A landscape with many peaks, sampled at points; each row gives a point and its height.
A climber steps from a point to whichever of its 2 nearest points has the largest rise for the distance, and stops where none of them is higher. Distance is the straight distance between rows; heights are no part of it.
Q346: [121 142 147 103 129 135 150  99 132 118 175 131 177  97 122 187 139 133
 113 135 140 165 122 109 156 106 122 129 106 141 107 113 110 146  80 113
 125  96 122 137 152 152 105  93  57 156 121 107  95 149 138 125 187 146
  84 183 107 144 114  87 153 146 105 184 111 122]  (h 309)
Q108: [200 127 133  97 111 158  81 165 145 136 159 135 111  76 143 162 129 117
 121 118 144  95 141 145 150 105 126 155 103 142 161 108 170 126 152 201
 118 110 119 114 132  76 104 129 146 149 119 115  72  99 100 128 149 202
 148 140 135 118 159 112 155 138 102  83 119 134]  (h 100)
Q584: [100 111  56  93 126 143 165  70 143 115 129 153 145 160  82 146 110 151
 147 129 112 103 127 145 120 131  85  62 151 137 168 164 128 149  95  66
 142 178 134 167 129  78 157 160 114 126 181 164 165 136 109 143 109  76
 127 158 140 168 124  96 110 136 135 145 160  87]  (h 482)
Q974: [158 155 125 100 128 147 114 121 127 128 167 162 147  69  98 147 149 108
 125 103 149 149 134 128 147 129 146 153 104 154 118 134 140 108 103 102
 113 102 112 129 157 151  85 134  92 184 136  83  86 104 152 134 141 171
 107 157 133 119 116 103 166 142 103 167 149 114]  (h 265)
Q74: [110 132 117 158 100  81  89 133 184 125  96 161  50 146 126 179 179 174
  72 174 162 125 108 120 134 128 133 103 141 127 124 137 149 146  95 164
 154 169 143  69  92 126 184 150  76  55 192 131 154  85 151 105 121 112
 101  72 179 133 115 182 111 127 153  84 123 172]  (h 401)
Q778: [185 134  80  74 111 173 150 153 162 120 169 177 128  91 121 197 109 131
 117 128 134 110 106 137 140 101  84 103 108 136 156 125 183 155 159 195
 146 106 138 141 135  65 101 146 132 143 150 172 106  66  36 123 151 222
 153 148 135 112 134 113 176 171 114 100 139 144]  (h 137)
Q509: [128 121 126 124 114 144 160 113 102 148 150 100 162 112 101 115  77 111
 161 123 130 122 127 143 125 100 107  89 122 139 180 150 115 149 104 122
 151 146 134 134 184  72 119  90 180 155 141 137 114  92  92 141 162 124
 159 148  82 132 124  79 120 155 133 128  80  62]  (h 110)
Q699: [121 141 173  89 129 109 135 135 108 101 142 112 135 105 138  97 144 171
 114  90 111 104 118 114 176  87 143 164 139  88 101 133 118 122 126 133
 133 118 105  87 127 145 112  85 135 147 100 146 118 114 106 100 102 175
 110  91 119 132 174 157 108  85 125 111 182 107]  (h 517)
Q634: [113 131  77 127  98 184 141  98 123  93 139 154 175 140 125 128 121 161
  81 167 129 118 141 166 115 108  92 129  63 106 119 117  68 158 149 130
 149 199 143 153  80 116 131 168 100 140 125 149 140 202  96 165 137 102
 109 128 118 143  84 104 146 114 109 131 160 133]  (h 365)
Q417: [132 130 160 198 153 149  85 113  67 139  99  86 140 126 135  72 132 122
 122 156 117 143 138 106 101 111 115 140 124  55 166 142 113 108 171 158
 138  97 146 143 111 136 130 123 174 138 100 114 131 115 127 108 100 170
 179 147 132 132 114 134  93 149 129  95  80 154]  (h 430)
Q575: [105 117 133 117 121  58 162 132 126 107 123 157 133 148 111  96 171 115
 126 125 106  95 145 102 141 135 185 126  89 170 136 108 114 115 123 141
  88 176  96 105 161 130 152 112 122 124 152 132 128 141 141 135 160  51
  90 100 147 133 173 161 160 141 160 154 170  83]  (h 457)
Q906: [162 127  86 113 106 167 179 147 100 115 112 164 148 180 140 132 128 131
  95 103 127 104  96 109  90 148  80  81  89  96 132 118 143 122 194 130
 161  87 159 178  79 154 159 180 120 136 150 173 178  99  76 158 127 140
 129 124 156  97  55 138 140 148  95 127 154 153]  (h 249)
Q218: [181 130 184 144 120 136  85 157  92 106  90 121 119 130 140 113 127  94
 133  96 101 157 114 150 135  90 172 166 148 155 102 121 128  97 107 176
  95 162 130 141 177  91 144 104 132 167 103  69 122 109 160 207 129 119
 119 104 162 117 132 127 122 161 132 102  97 105]  (h 150)
Q436: [ 75 122 168  73 140 138 209 121 122  77 140 158 106 137 123 110 129 107
 151  84  88 107 122 118 101 104 145 135 181 132 108 121 120  92 125  70
 126 119 151 143 134 156 115 130 145 160 113 141 185 140  94 171 109 121
 129 108 143 124 153 160 131 106 120 124 235  90]  (h 338)
Q225: [169  92 192  69 113  86 130 152 149 168 126 168  55 121 143 149 166 116
 135  87 201  89 170 136 162 128 113 135 105  97 155 147 167 135 191  96
 173  58 145  98 106 134 173 127 123  91 132 132 122 138 140 167  64 129
 160 142 121 126 123 130 115 122 121 103 127  79]  (h 550)
Q842: [184 135  76  95 107 163 150 124 146 141 144 219 110 130 127 182 126 124
 107 119 151  91 116 146 127 139 105  64  88 117 155 136 179 130 189 186
 173  83 169 168  88 123 141 180 120 134 151 140 156  72  77 145 135 172
 143 137 164 127  94 122 158 148  95 102 139 151]  (h 189)
Q933: [ 89  99 116 101 126 128 172  73 162 168 171 133 102 130 139 129 103 174
 143 148 152 120 168 190 104 166  88 115  80 106 137 144 122 141 144  90
 177 104 167 130  81 118 142 143 175 122  96 187 189 165  88  91  82  87
 157 184 103 115 100 148 126 107 120 101 151 130]  (h 548)
Q197: [ 98 136 145 145 151 162 102 132 113  82  75 162  77 143 119 127 134 103
 132 139 133  92 117 128 107 100 155 124 196 139 155 105 126 118 148 156
 117 160 153 135 124 112 166 131 142  86 102  91 150 116 114 159 125 118
 170 111 159 157 164 120 125 121 145  91 101 130]  (h 247)
Q381: [144 118 153 173 143 145  86  94  81 153  82  71 110 165 148 101  99 129
 127 138 134 184 129 129 111 155 131 143 125 112 112 163 130  98 171 146
 145 108 134 164  90 133 153 148 127 122  79  87 141 123 184 129  87 134
 141 134 145 111  89 134  78 173 140  96  62 188]  (h 496)
Q626: [ 40 114 117 125 159 137 196 122 119 110 130 151 161 139 104  80  97 121
 152 103  92 135 124 140  93 137 144 129 195 124  78 148  83 106 121  75
 122 147 123 158 123 147  94 123 128 133  95 153 178 123 111 118 129 109
 126  93 126 110  98 166 132  97 153 164 210 122]  (h 270)
Q415: [139 131  70 127  79 155 138 138 167 122 179 149 157  97 102 154 145 150
 110 174 128 118 102 144  90 123 103 129  89 124 137 116 131 163 132 154
 156 170 125 133 136 109 115 177 136 150 153 167 145 112  86 151 152 193
  80 144 122  71  62 152 161 151 126 101 183 175]  (h 246)
Q143: [130 136 141 150 141 178 138 159 117  94 165 106 161  97 175 153  92 110
 134 111 108 177  93 102 117 124  82 147 143 112  94 102 150  88 126 124
  91  65 132 134 142 162  81 114 146 174 126 130 129  88  82 104 144 182
 120 123 145 115 138 135 141  92  57 154 143 172]  (h 375)
Q826: [103 130 138 162 107  51  97 129 172 139 132 140  84 115 149 163 156 180
  71 168 185 123 134 135 161 131 165 140 118  89  98 144 140 163  97 157
 162 169 114  27  96 146 148 116  85  84 152 121 120 105 160  69 140 106
  98  76 134 151 114 171  99 100 161 118 118 158]  (h 466)
Q210: [175 138 106 118  97 180 169 190  98 103  82 169 129 181 111 139 167  95
 121 123 114  94  82  90  79 123 109 139 140 110 122  98 137 139 205 152
 154 115 129 189 110 157 136 190 133 125 122 113 158 138  88 205 154 197
 123 126 156  70  55 126 162 139  97 105 158 168]  (h 314)
Q142: [119 133  85 181 175  77  96 145 141 142  77  96 130 137  89  84 164  83
 191 153  95 108 156  83 101 193 138 118 158 176 152 110 108 114 106  88
  93 144  98 121 160 151 138 143 131  63 195  98 107 141 198 108 138  76
 143 126 110 133 140 122 128 157 151 149  86  95]  (h 632)
Q953: [126 134 131 143 119 118 133  99 137 136 137 102  85 160 112 144 101 121
 133 126 116  93 112 146  98 159 129 144 139 158 158 125 174 126 112 132
 151 119 175 133 106 142 132 105 181 119 104 130 159 139 105 108 125  75
 143 150 126 111 137 142 121 134 121 159 121 152]  (h 331)
Q390: [ 94 114 113 135 108 159 135  87 141 108 124 114 104 184 103 142  86 135
 124 130 130  86  94 145  89 120 118 109 171 143 165 125 135 114  97  77
 163 145 159 152 132 106 142 123 144 141 126 124 169 148  97 131  88  84
 119 142 142 133 170 108  94 108 112 147 147 128]  (h 387)
Q563: [152 135 152 124 165  77 115 153 128 173  80 144 129 121 179 145 173 106
 137 114 156 129 167 125 175 180 169 168 123 131  70 113 123 156 152 161
  82 170 100 119 134 160 127 104 103  46  64 120  78 149 176 142 164  99
 160  87  89 138 107 145 176 112 190 138  82  86]  (h 364)
Q385: [ 68 101 133 122 144 150 156  94 152 141 203 104 106  80 151 115 106 172
 150 159 120 166 152 163  94 152  77 124 125 100 153 149 115 113 139  86
 145 117 146 119 116 115  91 157 181 128 145 173 175 120 107  71  85 133
 135 170 114 131 114 155 100 109 124  65 140 141]  (h 461)
Q455: [106 130 154 109 150  78 124  90  93  99 127 144 164 148 123  98 133 137
  99 142 106 113 140 120 136 104 163 108 135 143 135 139 115 104 130 164
 109 164 119  97 126 119 153  83 121 142 161 118 138 101 144  78 135  69
 126  88 187 186 213 145 128 150 178 151 146 111]  (h 371)
Q370: [121 114  28 120  95 125 145 119 162 122 105 160 134 187  89 135 108 133
 135 129 150 101 137 153 116 144  87  50 127 130 172 118 129 145  88  76
 155 140 158 128 115 120 164 158 108  83 214 148 141 146 113 157 127  68
 120 102 144 152 110  83 150  99  98 165 172  84]  (h 616)
Q461: [127 136 138 176 108  62  66 140 159 137 122 130  60 145 112 128 154 175
  98 156 170 141 118 113 118 114 160 114 139 120 160 127 157 101 105 145
 141 128 144  78 123 133 169 151 111 120 202  94 170 102 170 133  93 110
  83 115 175 119 147 177  86 122 131  69 124 169]  (h 344)
Q480: [133 129  72 137  81 132 100 133 144 126 191 133 119  72 109 155 124 162
  83 172 109 137 116 158 111 137 157 140  94 138 121 126 146 107 121 121
 133 126 139 118 110 128  78 190 144 180 142 122 159 125 130 108 116 205
  57 156 152  82  97 175 147 143 115 135 199 198]  (h 202)
Q206: [ 85 126 176  62 132 107 169 133 111  88 159 175 134  91 119  87 165 153
 128 100 117  55 126 115 134 114 153 154 153 115 159 104 126 116 164 111
 118 114 121 114 136 153 114 104 163 134 130 142 129 143 104 137 113 147
 139 100 131 129 185 160 162  99 112 105 238  96]  (h 423)
Q566: [117 110 139 159 130 135 116 128 107 134 113 101 124 107 136  83 120 154
 122 166 136 158 146 127 122 112 128 121 107  88 159 143  90 128 148 161
 131 154 123  99 126 134 142 107 159 132 142 138 141  95 108 115 129 125
 138 105 130 119 125 161 106 132 149  96  88 139]  (h 377)
Q334: [121 113 114 148  89  94  85 129 140 135 132  84 111 132  79  89 134 159
 111 156 131 120 122 162 130 100 163 144 135 108 154 121 102 116  93 110
 151 163 120  82 135 109 141 148 142 151 173 117 157 158 169 137  78 118
  71 138 144 103 142 156  73 128 114  95 151 147]  (h 293)
Q121: [137 159 138 183 151 148  58 106 104 145  84  96 126 114 131 123 113  82
 136 147 128 182 123 132 125 117 165 153 157 155 105 133 119 115 100 144
 115 154 130 133 160 109 137 113 115 132  97  72  80 145 182 145 139 107
 125 120 128 139 135 108 123 127 156 141  53 142]  (h 177)
Q190: [ 81  88  87 142 102 110 161 115 145 156 128 135 114 187 131 103  80 154
 146 129 134 102 191 166 100 172 117 102  70 141 163 131 107 144 119  91
 171 147 171 119  97 116 148 129 182 100 129 185 170 162  87 127 103   8
 146 146  98 106  99 128 122 103 122 118 151  80]  (h 682)
Q335: [109 170 180  96 172 141 102 108 106  73 114 122 125 125  97 121 175 124
 116 132 102 124  91 108 120 113 133 161 202 128 101 115 133  87 127  91
  93  79 113 148 117 163  97 136 131 146  94  73 119 164 171 111  87 196
 143 145 167 161 206 113 130 101  89 147 141 150]  (h 410)
Q774: [ 84 117  89 163 144  99 136 143 146 152 109  97 119 169 126 105 116 132
 179 141 112 130 155 105 105 161 119 123 128 145 157 146  95 147  98  87
 138 155 109 120 129 128 127 129 160  90 151 158 159 156 128 118 112  51
 133 116  89  93  99 144  91 131 149 136 131 107]  (h 875)
Q126: [124 125  68 189 130 102 113 175 138 156 115  41 194 138 159 109 120 128
 152 137 109 115 117  80 105 170  93 143 129 131 116  75 104 140  88  89
  82 124  94  95 153 153 109 135 134 113 154 144  68 198 126 107 170  94
 120 146  96 130 151  88 124 100 107 200  78 145]  (h 485)
Q741: [103 145 136 148  46 151 128 127 153  92 159 108  82 112 106 170 143 144
 117 162 122  79  81 135  84  78 154 137 140 128 181  82 128 135 116 168
 160 149 156 117 153 117 122 113 162 176 128 126 181 106  74 136 153 153
 102 158 154  98 105 152 140 127 100  63 155 162]  (h 215)
Q481: [132 136 177 120 109 196 181 147 114  63 175 119 144 109 192 169 126 127
  98  98 118 158  83  96 122  66  76 134 142  99 131 102 128  98 160 152
 122  78 154 140 124 152  98  97 129 168 116 152 141 117  64 138 149 151
 110 122 120 131 133 132 127 105  69 109 124 143]  (h 329)
Q127: [165 146  95 183 133 163  96 146 100 126  82 126 137 167 113 131  97 100
 120 128 116 128  85 101 109 154 138 117 148 134 105 118 154  96 146 186
 122  99 144 179 113 159 112 165 147 126 127  92 125  95 134 131 155 159
 132 110 180 100 121 133 139 151 121 146  95 191]  (h 484)
Q985: [112 160 197 112 121 159 174 126 114  74 213 126 170  87 154 170 156 142
 141 132 108 154  82  94 134  39 109 109 144 117 147 115 123 132 119 151
 137 114 118 127 155 134  83  54 118 197 123 134 140  87  76  92 185 181
  97 148 117 127 147 138 143 119  95 121 129 155]  (h 291)
Q191: [106 147 131 147 175 199 105  69 117 126 138  99 141 110 155 137  86 128
 144 152 112 181 135 142 110 126  84 120 172 109 104 151 125 108 126 108
 107 101 144 160 112 125  93 151 141 145  87 113 125 147 135  74 100 158
 139 163 134 192 161 126 122 114 108 111  85 153]  (h 322)
Q512: [125 123  63 139  45 153 144 135 158 131 159 149 140 104 112 165 135 153
  81 169 163 134 133 166 114 100 119 132  81 111 110 120  75 161  96 142
 160 216 148 113 124 104 119 168 101 145 151 145 156 174  99 194 150 156
  55 130 110 100  46 131 152  88 123 118 191 141]  (h 297)
Q601: [168 126  48 129  97 131  88  76 108 159 130 154 184 128  94 114  97 135
  99 151 127 133 174 155 122 144 138  72  31 136 140 157 108 127 121 158
 116 191 123 156 118  87 167 171 124 165 176 119 104 134 144 126 139 105
  91 139 167 167 115 107 148 208 156 143 124  91]  (h 115)
Q721: [180 139  66 119 125 106  66  73 140 154 153 161 165  95  96 130  95 103
 107 137 133 143 166 176 142 133 161  97  23 180 147 127 143  93 105 164
 125 137 142 126 135  95 144 170 109 194 175  64 100 127 167 122 131  76
 105 154 164 143 163 105 190 176 125 176 120 100]  (h 160)
Q463: [134  95 154 122 123  52 133 154 184 160 139 134  75 139 144 179 147 150
  98 117 179 161 139 130 196 136 151 149 123 115  91 140 155 157 114 104
 143 122 108  62 117 147 151 110  54  91 142 143 123 116 169 112  96  95
  87  84 121 126 102 145  78 103 143 143 130 130]  (h 540)
Q751: [159 139 119 135 104 154 132 134 125 135 150 126 156 120 128 147  92 102
 115 127 125 128 125 153 146 129 139 118  68 146 141 138 138 130 138 193
 132 130 146 142 148  97 107 118 143 161 129 121 105  97  87 141 165 133
 138 144 126 126 115 103 163 132 111 133  99 110]  (h 83)
Q561: [ 78 110 152 164 151 123 177 161  80 117 124  96 165 131 164  65 116  91
 153  98  90 169 133 112 117 139 148 156 170 140  69 114  75  83 105 133
  86 146 102 133 159 162  91  86 156 154  92 124 147 119 126 138 144  93
 117  82 120  99 115 169 126  78 151 157 156 119]  (h 217)
Q282: [112 152 131 123 151 128  91 146 153  83 113 162  88 115 138 147 174 105
 113 126 130 145 121  99 120 139 142 153 207 156  82 104 149  96 111  97
  69 113  99 143 128 155 119 161  74  95 125  62 103 145 185 131 116 165
 122 102 182 129 168 129 152 109 131 125 131 150]  (h 500)
Q530: [143 122  91 114 154 182 146 119 132 171 125 125 118 123 105 154  82 125
 171 115 148 116 147 168 138 101  96  97 140 124 168 164 135 201 120 131
 172 142 142 156 158  77 137 101 152  96  91 157 126  87  62 133 158 135
 183 157  53 153 126  64 115 155 142 120  47  76]  (h 135)
Q404: [142 156 175  85 164 158  78  95 144 140  98 145 102  83 168 156 192 130
 115 137 149 176 153 140 162 136 136 163 170 118  72 107 129 171 123 110
  92 110 118 131 100 111 128 135  64  88  23  93  54 167 181 130 130 158
 134 148  94 158 127 109 162  92 151 136  65 147]  (h 235)
Q49: [145 142 138  65 117 131 135  65  63 149 120 167 201 147  96  48 120 151
 110 101 145  84 183 145 171 129 126 105  53  70 151 185 109 157 174 130
 152 124 123 146  78 122 143 113 140 154  98 158  91 170 154  89 112 127
 169 159 116 180 174  91 139 183 136 169 129  73]  (h 42)
Q284: [176 144  83 107 134 146 124  63  85 168 120 151 188 138 100  76  97 122
 117 125 132 129 171 164 140 143 138 109  38  93 118 170 100 144 171 159
 143 153 119 170 108 100 143 155 140 136 101 136 103 155 143 108 121 118
 155 149 124 138 128  98 148 164 169 152 112  90]  (h 74)
Q806: [149 147 191  73 153 154  81 132 123 132 127 144 122  78 146 144 170 130
 115 118 142 133 122 116 175 104 119 169 153 129  91 121 149 161 161 157
  90 125  95 142 111  98 114 119 103 111  52 121  78 140 142 147 130 223
 144 142 121 140 120 129 172 119 137 105 128 141]  (h 272)
Q618: [106 115 152 100 153  98 196 151 121 183 172  76 192  97 137 117 110 123
 171 113 120 126 170 104 145 136 104 121  93 147 128 118 106 149  66  92
 108  93 103 108 186 137  75  74 147 144 130 157  96 148 107 106 176  98
 148 173  37 146 148  93 113 120 132 189 107  73]  (h 388)
Q720: [175 120 144 111 123 178 124 178 163 101 163 116 108 107 184 193  70 116
 129  82 119 154  86 132 145 113  88 146 162 126 103 118 208 103 147 163
 102  53 132 110 128 122 100 137 172 153 116 142 100  70  71 119 126 226
 158 102 162 109 154 151 117  94  87  90 160 170]  (h 443)
Q230: [129 109  88 203 142  58  78 190 160 137  85  53 148 142 148  88 137 103
 170 153  91 139 125  86 121 194 117 123 142 156 138  98 121 118  66  76
  83 128  79  87 178 154 126 120 112 102 214 115  82 175 187 116 127  73
 114 125 127 125 177 123  96 114 111 164  84 141]  (h 546)
Q207: [ 67 129 110 146 170 179 119  74 125 127 138 129 119  94 160 107  87 157
 154 161 104 157 151 171  91 141  84  82 161  90 127 155 109  98 128 122
 135 131 181 147  82 135 120 149 174 107 101 135 169 111 106  71  77 121
 176 129 148 167 155 136 123  88 120  89 120 164]  (h 382)
Q59: [169 134  81 103 125 132  75 114 163 153 176 159 142  80 100 156 106 100
 123 126 136 154 162 174 137 158 143 124  77 179 112 120 189  71  99 115
  99  88 147 140 133 124 103 179 111 194 180  72  81 133 164 124 126 169
  99 154 151 135 148  86 179 135 104 161 150 118]  (h 214)
Q8: [141 133  78 124 144 176 120 137 156 161 103 143  99 133  97 186 108 106
 172 148 158  90 123 151 120 137  83 102 159 157 156 123 155 177 119 117
 155 114 158 169 133 102 121 126 138  71 115 131 108 136 104 164 155 129
 172 168  81 132 110  55 148 136 124 118  55 107]  (h 165)
Q645: [163 124 176 106 140  97 102 178 118 126 125 140 123  87 166 147 175 123
 103 120 132 138 137 103 192 126 187 196 113 141  76 113 135 146 154 195
  74 148  99 107 127 126 132 104 108  98  67 133  73 118 153 126 175 182
 143  93 109 104 109 145 178 135 152 115 118 143]  (h 313)
Q841: [169  99 168  63 133  51 123 139 153 156 123 168  94 138 119 145 172 135
 110  66 182 118 153 107 213 115 124 134  94 113 146 159 170 153 161 104
 144  78 114 107 121 143 162 103  62 101 162 147  94 103 165 138  98 119
 140 111 105 151 169 113 114 143 131 144 131  62]  (h 661)
Q201: [154 171 132 126 166 120  65 130 116 100  76 166  74 138 104 135 163  75
 136 124 113 117 122 125 124 147 182 139 174 181 127  99 171  88 120 136
  63 131 125 138 118 118 146 144 113 111 130  48 101 131 183 123 125 141
 153 105 186 153 194 131 191 133 155 139 110 132]  (h 617)
Q456: [139 133 136 112 104 124 162 133 145 144 134 129 121 146 106 166 144 133
 129 149 124 123  67 104 105 117 130 116 161 155 123 152 138 157 117 116
 154 148  92 160 137 122 130 121  93 137 120 165 186  76 117 113 143 171
 102 147 141  88  41 160  96 193 157 141 128 178]  (h 103)
Q844: [101 152 124 110 108 165 145 121 139  75 170 124 130  94  96 152 143 142
 118 156 112 106  97 137 127  56 142 130 145 121 163 120 119 146  92 120
 136 158 121 117 161 104 114  92 138 162 151 129 137 106  79 113 146 180
 111 134 132 145 153 110 133 108 121 118 159 139]  (h 251)
Q668: [ 86  92 174 172  93  51 155 139 140 116 103  96  72 176 161 114 144 183
 124 129 155 140 122  93 122 126 125 135 139  89 134 140 106 129 114  84
 155 112 122  65 117 185 171 108 108  88 171 166 175 144 168 130  78  59
  96 100 119  98 111 175  53 114 117 102 131 141]  (h 399)
Q970: [166 111 132 125  94 156 106 162 163  91 149  65  95 136 174 179  63 152
 100 101 118 137  61 148 141 119  96 146 143 121 112 133 184 119 118 156
 139  90 120  92 119  96 135 135 149 145 132 157 132 108  93 111  84 178
 126 113 151 103 159 133  66  94  72 113 117 194]  (h 516)
Q31: [ 98 151 178 134 185 128 128 129  93  65  98 142 145 162 146 100 139 121
 125 139  90 107  95  71 130 116 124 116 184 117 125 127 105 108 144 162
 106 143 111 144 127 129 158  89 129  90 115 109 139 107 135 103 144 100
 147  75 161 185 202 122 104 128 158 129  90 132]  (h 302)
Q377: [106 118 114 145 146 121 165 176 107 150 112  65 204 156 141 104 107 108
 161 104 123 111 150  77 130 140  99 112 128 141 131  88  92 153  70  91
  95  88  89 113 182 143 113  83  97 115 140 142  64 165 128 125 185  91
 155 139  38 170 129  52 103  84 126 207  71  69]  (h 431)
Q386: [121 107 165 145 142 138  98 171  89 103 105  90 133 125 153  61 106 101
 144  99  80 139 120 154 130  98 186 174 183 147 114 137  86  83 103 144
  85 175 108 138 166  96 109  97 161 140  93 109 128 108 125 172 119 124
 129  94 133 114 156 148 126 111 148  79 138 101]  (h 178)
Q439: [154 138 117 146 135 161  99 131 132 135  93 157  76 132 107 155 142 109
 157 146 139 109 116 148 114 126 126 124 166 147 148 125 162 155 137 146
 130 117 150 151 133 126 141 160 136  92 113 115 136 107 125 148 126 172
 166 138 131 125 112 109 136 152 148  67  89 133]  (h 203)
Q155: [150 165 158 137 186 170  85 104 145 173 132  97 118  83 129 183 108 107
 152 137 143 201 141 161 158 134 137 155 152 159  86 137 134 145  95 114
 115 136 142 154 139  97  95 124  92 113  55  94  90 137 163 112 141 148
 139 158 101 151 117 100 143 140 163 125  43 149]  (h 204)
Q671: [177 150 113 134 167  97  71 151 121 123  87 149 123 150 100 103 168  77
 155 116  89  92 131  94 109 184 162 156 144 177 118 111 145 105 151 128
 106 127 111 140 129 133 142 150 128  80 136  93 107 168 191 133 139 107
 146 122 138 127 157 137 167 169 136 166 119 108]  (h 793)
Q991: [134 117 189 102 151 101 170 126  96 167 102 143 130 127 155  77 150 116
 155  75 173 163 199 133 178 111 119 130 109  81 119 159  83 146 157  93
 118 108 114 119 151 159 139  89  87 116 112 120  93 125 154 168 133  85
 160 111  65 145  97 107 121 104 154 117  93  70]  (h 471)
Q980: [107 125 148 139 127 134 112 141 137 115 151  91 123 109 164 109 113 172
 105 109 129 141 104 126 141 104  95 171 159  79 112 141 127 122 125 106
 124 107 118  67 109 116 128 124 155 129 106 162 117 138 110 108  57 154
 128 108 133 127 167 160  68  55  91 100 157 166]  (h 605)
Q158: [113  79 158 126 110  65 125 153 177 129 129 119  63 153 159 138 134 166
 116  77 142 145 100 119 138 121 137 129 152 106  93 145 176 105 105  61
 130 103 119  63 122 150 144 140  90 117 175 160 177 124 147 126  68  93
  83  88 138  96 119 178  50  86 113 131 177 166]  (h 459)
Q223: [174  94 167  69 152  51 140 128 135 166 116 154 107 131 161  96 144 105
 138  42 164 143 200 156 215 140 144 135  85 131 111 142 124 131 156  88
 116 105 119 103 130 144 158 114  97 114 122 145  82 135 171 155  94  60
 145  89  80 154 151 115 128 125 171 144 141  27]  (h 549)
Q982: [ 95 125 101 145  94 110 100  98 163 127 160 109 114  91  88 126 123 167
  98 154 119 144 119 171 107 128 174 140 130 128 123 152 145 119  83  92
 157 148 124 112 116 131 117 162 125 180 163 127 183 125 173  93  77 157
  76 138 175 103 110 175  92 123 132 111 206 187]  (h 248)
Q934: [131 137 125 103 122 154 133  82  66 106 100 147 220 170  76  61 111 109
 100  98 126  43 131 136 123 132 122 107  79  93 160 135 116 119 189 127
 161  88 149 168  85 130 137 141 171 152 110 118 102 192 130 132 104 100
 169 147 137 140 176  54 133 141 109 180 152  93]  (h 9)
Q421: [149 125 107 187 165 182 128 104 104 151  67 122 104 188 131 129  53  94
 145 128 114 157  84 118  93 164 129 102 159 129 114 159 158 107 150 166
 142 113 191 182  97 131 149 161 149 108  87  98 174  71 125 111 116 117
 164 108 151 108  87 149  98 158 138 122  57 168]  (h 592)
Q765: [129 109  42 163  96 153 127 128 131 144 112 145 164 153  93 105  87 153
  93 128 158 107 146 154 104 132 106 105 101 101 125 148 108 149 116 127
 149 180 146 117  95 108 133 151 146 126 162 160 122 171 109 134 113 109
 121 100 134 132 108 116 129  74 110 156 166 114]  (h 462)
Q136: [125 138 159 106  77 161 145 133 133  97 137 145  92 136 107 185 144 131
  81 134 133 125  78 156 127  86 162 144 152 140 108 105 128 133 120 159
 143 137 140 139 107 154 125 141  95 167  96 111 159 133 112 165 132 180
  88 130 159 110  93 156 134 106 114  97 182 173]  (h 176)
Q200: [ 90 158 162 123 185 171 118 103 103 100 148  92 158  97 156 132 121 116
 156 117  79 160  97 101 133 128  91 146 176 135 125 121 132 105 114  87
  85  52 112 145 130 169  89 105 139 146  90 104 106 153 144  92 101 162
 157 162 114 169 203 102 113 111  91 163  89 163]  (h 352)
Q759: [135 128 138 129 154 120 156 126 127 153  78 137 146 139 174 127 143 106
 158 105 139 165 149 114 151 158 102 137 138 117  78 136  84 140 167 140
 108 145 114 141 144 127 139 104  93  70  78 129  92 136 159 138 162 100
 156 116  74 154  85  96 138 141 166 163  64  92]  (h 414)
Q931: [102 127 129 173 157  87 167 175 156 157 104  81 128 117 151  85 138 111
 201 154 101 149 160  96  92 199 116 139 133 157 133 105 116 146 160 122
  99 133 109 140 158 155 114 126 166  62 135 150 128 145 124 132 164 104
 152 165  81 109  76 131 135 143 145 121 104  99]  (h 713)
Q391: [113 129 170  88 122  93 178 148 157 158 170  92 156  80 133 147 131 126
 147 134 131 153 147 102 153 110 114 134  92 133 122 134 116 176  91 106
 159 113 105 115 175 122  82  89  98 154 138 157 107 112 116 116 177 166
 111 181  39 115  96 101 122 151 130 143 131 111]  (h 348)
Q98: [180 134  86 173 118 136 139 178  67 127  87 152 180 187  79 104 130  93
 133 114 113  80  90  93 110 153 147 135 131 125 114 113 127 125 180 154
 157 137 105 180 125 151 126 156 138 101 113 113 124 112 122 164 167 178
 130  96 130  65  72 115 146 155 131 165 132 158]  (h 392)
Q63: [ 92 108 128 171 118  77 104 122 108 139 106 112  98 140 156  69 156 179
 112 165 180 134 161 147 121 124 127 112 127  61 158 138  70 131 152 127
 153 156 124  76 102 151 159 128 149  92 163 160 146 146 148 106  67  72
 130  98 140 125 131 157  76 110 154  77 117 142]  (h 341)
Q290: [ 95 120 159 133 124  65 191 160 118 153 146  76 125 111 146  98 163 117
 184 159  90 120 160  91 115 154 147 122  74 172 163 112 115 136 129 131
 104 127 103 116 164 146 109  87 168 139 157 158 140 129 108 139 177  78
 138 161  74 111 117 139 149 184 144 109 135  78]  (h 618)
Q373: [ 98 117 145 116 113  48 169  89 124 124 156 104 134 166 119 123 155 138
 147 163 104 109 149  76 106 162 175 114  68 205 163 100 110 143 112 140
 114 155 108 130 150 123 146  79 138 159 151 141 152 144 142 113 177  20
  81 157 135 138 140 157 153 205 145 141 149  77]  (h 537)
Q72: [132 126 142 130 112 145 167 124 102 116 121 167 131 169 107 134 146 115
  95 113 133 132  91 109 135 106 138 112 127 138  98 131 119 123 151 141
 150 161 132 164 125 135 143 115  77 163 116 112 148 107 137 161 157 130
 108 103 160 101  88 146 123 150 145 151 168 147]  (h 136)

Two climbers start at each pair of points below. Name the first point that both come to, or write none.
Q136 / Q218 | Q980
Q121 / Q346 | none
Q530 / Q778 | none
Q934 / Q751 | none

For each start below, name the point where the climber stops.
Q72 | Q980
Q509 | Q774
Q386 | Q980
Q108 | Q421
